Each row is a point on a tangle of strands that fork, close into loops and nearly touch. The rows are in no order.
(in the rows, 128 means zero)
Two points are linked if the straight distance between their rows is under 112. Some points are linked to none.
sif: [138 143 146 162 172 190 154 123  76 189 153  94  93 136 105 116 143 149
 111  90  86 144]
vode: [ 98 120 123 121 176 111 139 119 177  91 102 144 106 126 165 147 102  99
  84 140 133 131]
pido: [117 160 103 143 149 126 155 113 131 137 131  74 153 136  94 134 134 139
 147 174 198 123]
bebo: [109 140 148 134 155 172 141 144 135 180 160  79 107 103 157 148 116 101
 161  82  96 111]
dak: [122 114 116 141 106 156 115 154  77 225 140 175  81 106 150 116 145 171
 116  98  85 126]
riv: [124 151 135 174 131 118  68 186 112  73 122  82 176  85  68 173 136 109
 168 129 190  37]
sef: [126 171 113 137 160 142 106 148 103 142 131 123 130 109  92 124 159 164
 195 154 148 121]
lag: [ 78 139 134  99 104  75 124  91 177  29 135 139  97 110 122 124 137  71
 149 128 144 118]
Danu: [128 123 143 103 133 177 154 147 107 212 168  84 134  97 128 118 126 113
 148  85 125 132]
megat: [139 155 108 133 136 125 156  87 159 114 143 108 143 138 103 163 116  93
 119 154 205 125]
nefin: [150 178 111  87 143 106 154 126 149  78 139 109 160 127  96 180 124 153
 168 119 146 145]
dadon: [147  69 144 105  91 123 125 115 131 132 120 177  80 146 177 112  94 153
 161 117  84 132]
Dofa: [113 115 128 139 170 132 156 119 139 121 138 119 147 209 191 158 127 127
  76 133 144 174]
pomiv: [180 151 116 150  89 170 101 101  99 168 141 175  93 149 166  83 146 130
 112 100  92 192]
Zer: [128 118  82 163 133 151 154 153 122 128 122  94 180  71 124 178 121 131
 122 134 161 101]
lagom: [168  98 103 169  87 181 120 130 127 182 107 138 134  66 140  90 111 136
 130 133 174 146]
femeb: [109 112 105 206 110 171 165 149 119 159 145 103 138 159 143 141 125 135
 108 119 128 167]
bufa: [118 126 136 179 129 145 114 111 160 178  89 118 140 110 117  77 111 112
  90 141  99 104]
lubov: [ 97 127 140 130 131 144 140  87 153 121 128  84 103 130 148 138 113  84
 159 143 136  82]
tobuk: [140 109  77 123  84 140 135  98 135 137 124 161 138 122 136 111 120  99
  67 138 135 166]
kav: [119 128 126 136  93  54 130 135 160  98 120 135  94 123 152  86 128  99
 130 146 132 164]
seti: [144 150 112 137 139 145 156 108 127 115 146 110  98 164 133 140 109 117
 106 102  80 151]
kizuf: [161 160 137 121 160 161 158  79 131 117 148 112 171 143  77 173 128 115
  76  92 105 114]
doga: [110 143 120 127 141 146  75 167  90 153 119 102 158 105  90  96 129 148
 213 153 192  87]
vuro: [145 153 154  91 131  86 145 120 164  70 144 133 158 175 108 127 158 114
 102 129 121 193]
gabop: [125 128 168 108 140 140  84 164 164 157  92 135 132  89 161  91 131 141
 167 135 123 146]
kub: [116 105 134  84 139 110 138 108 111  61 142 156 111 229 143 142 152 116
  55 114 103 183]
bamis: [109 131 109 188 120 134 139 175 155 139 128 101 130 136 117 136  99 131
 134 153 148 157]
lus: [127 125 158 126 159 180 126 144 137 158 103 100 157  94 142 107 149 163
 158 122  90 145]
zipad: [132 119 152 109 130 148 101 168 103 129 109  99 120  58 136 132 144 102
 189 132 152  61]
vikil: [ 93 155 112 191 173 164 157 159 114 171 169  63 182 102  85 190 138 136
 129 113 204 105]
bub: [172  83 151 156 116 182 110 114 112 157 108 138 113 213 132  72  85 157
  76  98  64 174]
bur: [118 148 130 183 141 149  98 178  84 181 144 149 109 102  87  94 146 180
 187 124 136 136]
Tas: [114 184  88 121 148 122 136 140 123 116 127 113 147 126 125 160 146 172
 174 153 168 127]
Moges: [138  90 141  84 135 100 109 116 142 105 125 184 120 139 151 123  93 137
 145 105  63 126]
pobad: [139 102  90 165 135 174 134 134 125 148  98 116 169  69 152 124 115 157
 140 154 170 128]
vasa: [124 145 117 135 123 136  60 190  92  82 113  89 141  72 113 140 132  87
 188 134 185  49]
nevi: [147 151 152  56 166  94 149  88 145  53 136 145 160 186  94 154 153 125
  55 114 131 173]
rez: [121  92  99 143  96 115 113 128 130 108  75 157 149  87 145 118 109 151
 126 146  99 109]
Gadaz: [126 105  95  89 119 124 162  89 133 133  82 130 127 128 130 102 120 127
  70 169 148 147]
tolan: [ 96 150 119 104 125  86 174 138 152  84 134 113 135 143 144 193 145 114
  99 138 164 134]
fugo: [119 136 172 131 137 150 118 131 120 124 117 106 153 117 121 142 170 152
 184 135  67 110]
pomud: [142 109 104 145 113 129 134 170 124 189  84 106 131  88 141  77  98 189
 147 117 123 122]
Nov: [152  85 148 139 136 178 134 132  91 147 153 123 108 221 122 103 124 134
  80  92  68 157]
Puv: [ 91  95 115  76 102  69 156 135 130 112  92 129 113 137 120 110 134 126
  86 179 141 123]
vem: [127  91 141  83  77 122 153  77 124  98 120 148 108 179 124  84 139 120
  96 148 114 178]
lopig: [155 121 119 150 161 119 109 117 130 105 102 140 141  68 152 123 124 125
 138 130 110  87]
mar: [ 92 127 104 112 125 105  89 150 144 100 125 145 127  95 123 167 120  86
 138 158 189  59]
lir: [172 105 140 133 131 135 115 137 120 152 173 186 114 134 107 140 106 101
  97 108  86 124]
mimas: [112 146 125 118 155 134  82 145 141 132 124 158 137 100  95 168 132 119
 127 152 140  78]
Nik: [ 99 188 134 181 169 166 158 151 125 159 170  93 168 141 103 236 160 141
 107  69 137 115]
rolak: [ 87 135 168 126 147 115 121 170 101 178 162  63 158 126  93 133 159 114
 166 131 164  73]
Rem: [ 88 135 129  89 104  71 142 102 171  18 142 162 118 136 134 136 122 105
 121 109  96 169]
kefo: [119  74 136  83  60 104 161  85 142  70  91 157  94 124 155  68 126 139
 130 138 146 170]
nok: [146 117 171 169 111 125 103 157  77 205 127  90  93  96 109  42 123 172
 189  98 113  88]
sos: [101 153 127 104 159 137  90 123 156 164 109 174 122 135 107 132 129 125
 119 160 125 130]
sibe: [152 119 131 161 113 153 101 125 105 151 133 182  94 109 175 112 140 159
 188 127 126 139]
nutag: [110 123 134  88 172 133 110 136 170 124  92 163  93 140 145 125 120 113
  85 155 121 166]
siga: [131 186 122  96 152 120 156 122 107 110 171 141 146 166 135 206 188 136
 120 110 116 140]
gen: [125 112 138 109 126  63 124 101 140  96 149 173 108 165 146 121 118  77
  63 114  98 143]
koz: [ 90 148 128 120 142  93  82 175 113 136 125 124 169 135 104 127 135 148
 190 181 199  83]
vogol: [137 117 166  92 109 121  90 156 148 125  95 128  94  74 142  92 117 103
 168 141 126  94]
Mep: [131  79 167  81 152 102 111 121 152  91 129 175 110 175 167 126 105 100
  75  99  65 145]
fibo: [116 190 114 183 161 147 143 169 133 127 144  79 168  88  83 224 140 138
 115  81 174  85]
Doza: [165  70 130 133  54 138 150 114 133 149  86 139 102 134 157  75  83 156
  89 123 102 157]
Luse: [151 105 102  75  98  92 138  99 114 120 143 145 101  96 118 112  97 111
 161 136 147 111]
Getaf: [ 86  97 137  58 134 116 150 120 119 101 102 151 129 142 128 153 157 137
 113 167 129 109]
felup: [126  67 128 104  54 106 147 138 152 106  97 156 109 121 164  97  93 145
 160 138 167 172]
Tibop: [115 114 125 189 151 140 148 162 112 172 157  70 185  75 114 148 139 120
 107 104 162  96]
Kof: [141 123 165 148 130  88 100 171 102 197 126 107 129  81 125  52 149 153
 146 108 103  99]
Zeto: [116 123 130 132 112  72 120 120 144 115 113  97 147 131 155  70 121 133
 193 174 187 117]
viri: [109 124 105 119 115 141 145  63 136  93 124 112 130 123 134 145 125 101
 147 171 171  97]
konu: [107 134 109 171 127  80 131 171 148 121 111  95 137 118 110 118 110 131
 120 151 124 109]
vanam: [103 160  95 115 149 170 108 109 133 109 144 152 121 219 168 161 141 129
 103 112  84 192]
Bevu: [150 145 123 179 115  95 128 136 132  97 145 156 147 124  82 138 144 109
  84 142 119 138]
mev: [157 121 151 109 135  86 130 116 127 155 169 147 127 156 119 113 129  90
  85 117  93 122]
Fizat: [117 116 154 117 154 157 132 124 163 137 122 102  88 110 177 132 117  93
 147 113 102 114]
vek: [180 112 125  79  90 124 133  70 118 143 126 172 112 170 131  60 111 138
 104 113 106 178]
lev: [100 112 153  82 140 109 152 117 104  75 132 167  89 187 126 163 162 131
 100 151 100 140]
fem: [ 94 105 110 115 114  94  80 158 113  99 105 134 135 121 125 130 112 121
 179 185 207  56]
sem: [132 101 139 174 116 158 103  97 132 164  98 144 116 160 135  72 111 135
  81 108  62 132]
ruto: [178  99 132 100 125 132 145  95 104 147 134 140 115 169 109  90  99 158
 127 127  76 157]
Pekoz: [145 137 124 167 169 189 133 118  93 152 153 114  81 185 117 128 120 116
  77  74  61 152]
Teke: [104 146 127 198 157 111  99 147 140 169  93  91 125  99 104  75 116 142
 127 148 135  97]
fubo: [ 91 130 103 114  86  72 122 109 175  68 123 138 102 107 165 104 112  91
 169 133 152 133]
fad: [115 137 121 125 168 115 157 151 164 105 118 105 139 131 139 191 107 123
  85 124 130 135]
budif: [164 134 109 135  86 159 112 100 108 149 133 187  65 112 164 113 141 121
 128 134 134 167]
satu: [129 187 135 139 149 160 143 116 136 120 147  92 161 132  73 184 140 144
 128 109 106  91]
leso: [156 158  91 136 149 171 115  96 109 153 161 170 112 186 168 126 144 112
  88  96  95 200]
libev: [125 183 116 116 113  83 160  98 129  62 170 148 142 169 102 212 170 134
 105 106 114 134]
zub: [ 82 117 111 101 107  53 126 140 135 103  83 118 129 126 142  91 143 144
 136 192 173 115]
susu: [128 164 126  97 157 151 136 136 106 101 156 141 125 193 154 190 166 140
 106  98  69 180]
nam: [106 129 125 131 135  86 171  95 150  93 160 121 128 199 154 179 132 100
  73 138 170 159]
Dalem: [151 111 172 120 154 177 138 100 129 137 138 127 168 134 105 151 141 111
 103 122 102 110]
risog: [135 130 138 161 117 175 141 124  80 214 133 129  89  98 116  82 149 156
 129 111 115 134]
Virif: [175 116 126  88 123 120 144 100  93 145 136 157 126 106 121 107 124 150
 160 127 114 124]
Bebi: [152 126 132  83 148 141 146  65 122  64 145 143 141 203 130 157 151 107
  52  97 101 162]
vug: [133 133 167 120 102  86 131 144 167  94 144 122 133 145 123 109 148 107
 151 151 142 160]
tudo: [143 132 133 167 129  93 111 151 137  68 129 117 176 100  86 181 116 128
 139 137 156  54]
Rega: [126  92 121 163  91 113  96 151 118 161  66 132 137  82 132  69 100 182
 128 148 120  92]
Gudog: [120 114 171 142 105 106  70 209 116 188 114  82 131  69 157  66 136 148
 189 103 143 102]
ziv: [153  99 159 114  86 148 121 107 110 166 111 153  82 122 193  92 123 165
 192 129 130 117]
zefor: [169 113  93 141 103 173 122 116 144 171 128 158 134  93 131 122  92  96
 101 139 150 164]
tup: [128 131 128 190 129 149 102 176  75 189 139  95 112  65 113  86 124 162
 198 106 161  97]
mivat: [166 149 119 102 122 108 138 132 143  74 147 139 141 120  82 140 101 137
 180 122  98 149]
Rafaz: [151 149  90 116 133  87 132 101 139 131 164 133 129 111 107 125  90  99
 147 132 174 120]
lod: [135 131 176  94 134 139 131 114 155  91 118 119 172 109 108 156 140 115
 147 124  79 101]
kideb: [120 140 113 136 108 152 162 122 108 154 143 106 127 163 152 137 145 125
 108 135 103 157]
duseb: [126 184 109 136 148 145 138 125 137  88 139 117 144  90  93 228 141 124
 121 109 156  87]

A tip is a point with one link. Name the tips that can be reached along the links from each point below, in the order of the rows.
bub => dak
susu => lir, libev
fubo => Nik, Rem, Zeto, tudo
mimas => Danu, Dofa, felup, Gudog, mivat
rez => pomud, lopig

A piece is two or more points that can be reached from each other along the links. Count, over all rows, the pieces, the separate loops (a circle has one, a figure eight two, a Y none), the forks (points with three links) and the tips (points with one).
pieces => 5
loops => 1
forks => 6
tips => 14

A fork is a point with three links, a tip a point with one. Leave the first point through the second and follow the links. Name the first fork or tip that comes.
satu / kizuf => tudo
tudo / riv => fibo
dadon / ziv => libev
femeb / bamis => Pekoz
kav / vug => Puv
megat / Rafaz => felup
vanam / leso => lir
tolan / fad => sef
lev / kub => Rem

Name the points in between on the shortest way along the links from the first point to the second, in order.
lubov / felup => viri, megat, Rafaz, Luse, Virif, ruto, vek, vem, kefo
lev / duseb => Getaf, Puv, Gadaz, tobuk, zefor, lagom, pobad, Zer, Tibop, vikil, fibo
siga / dadon => susu, vanam, leso, pomiv, budif, sibe, ziv
vogol / fubo => gabop, lus, fugo, lod, Dalem, kizuf, satu, duseb, fibo, vikil, Tibop, Zer, pobad, lagom, zefor, tobuk, Gadaz, Puv, Getaf, lev, kub, Bebi, nevi, vuro, vug, kav
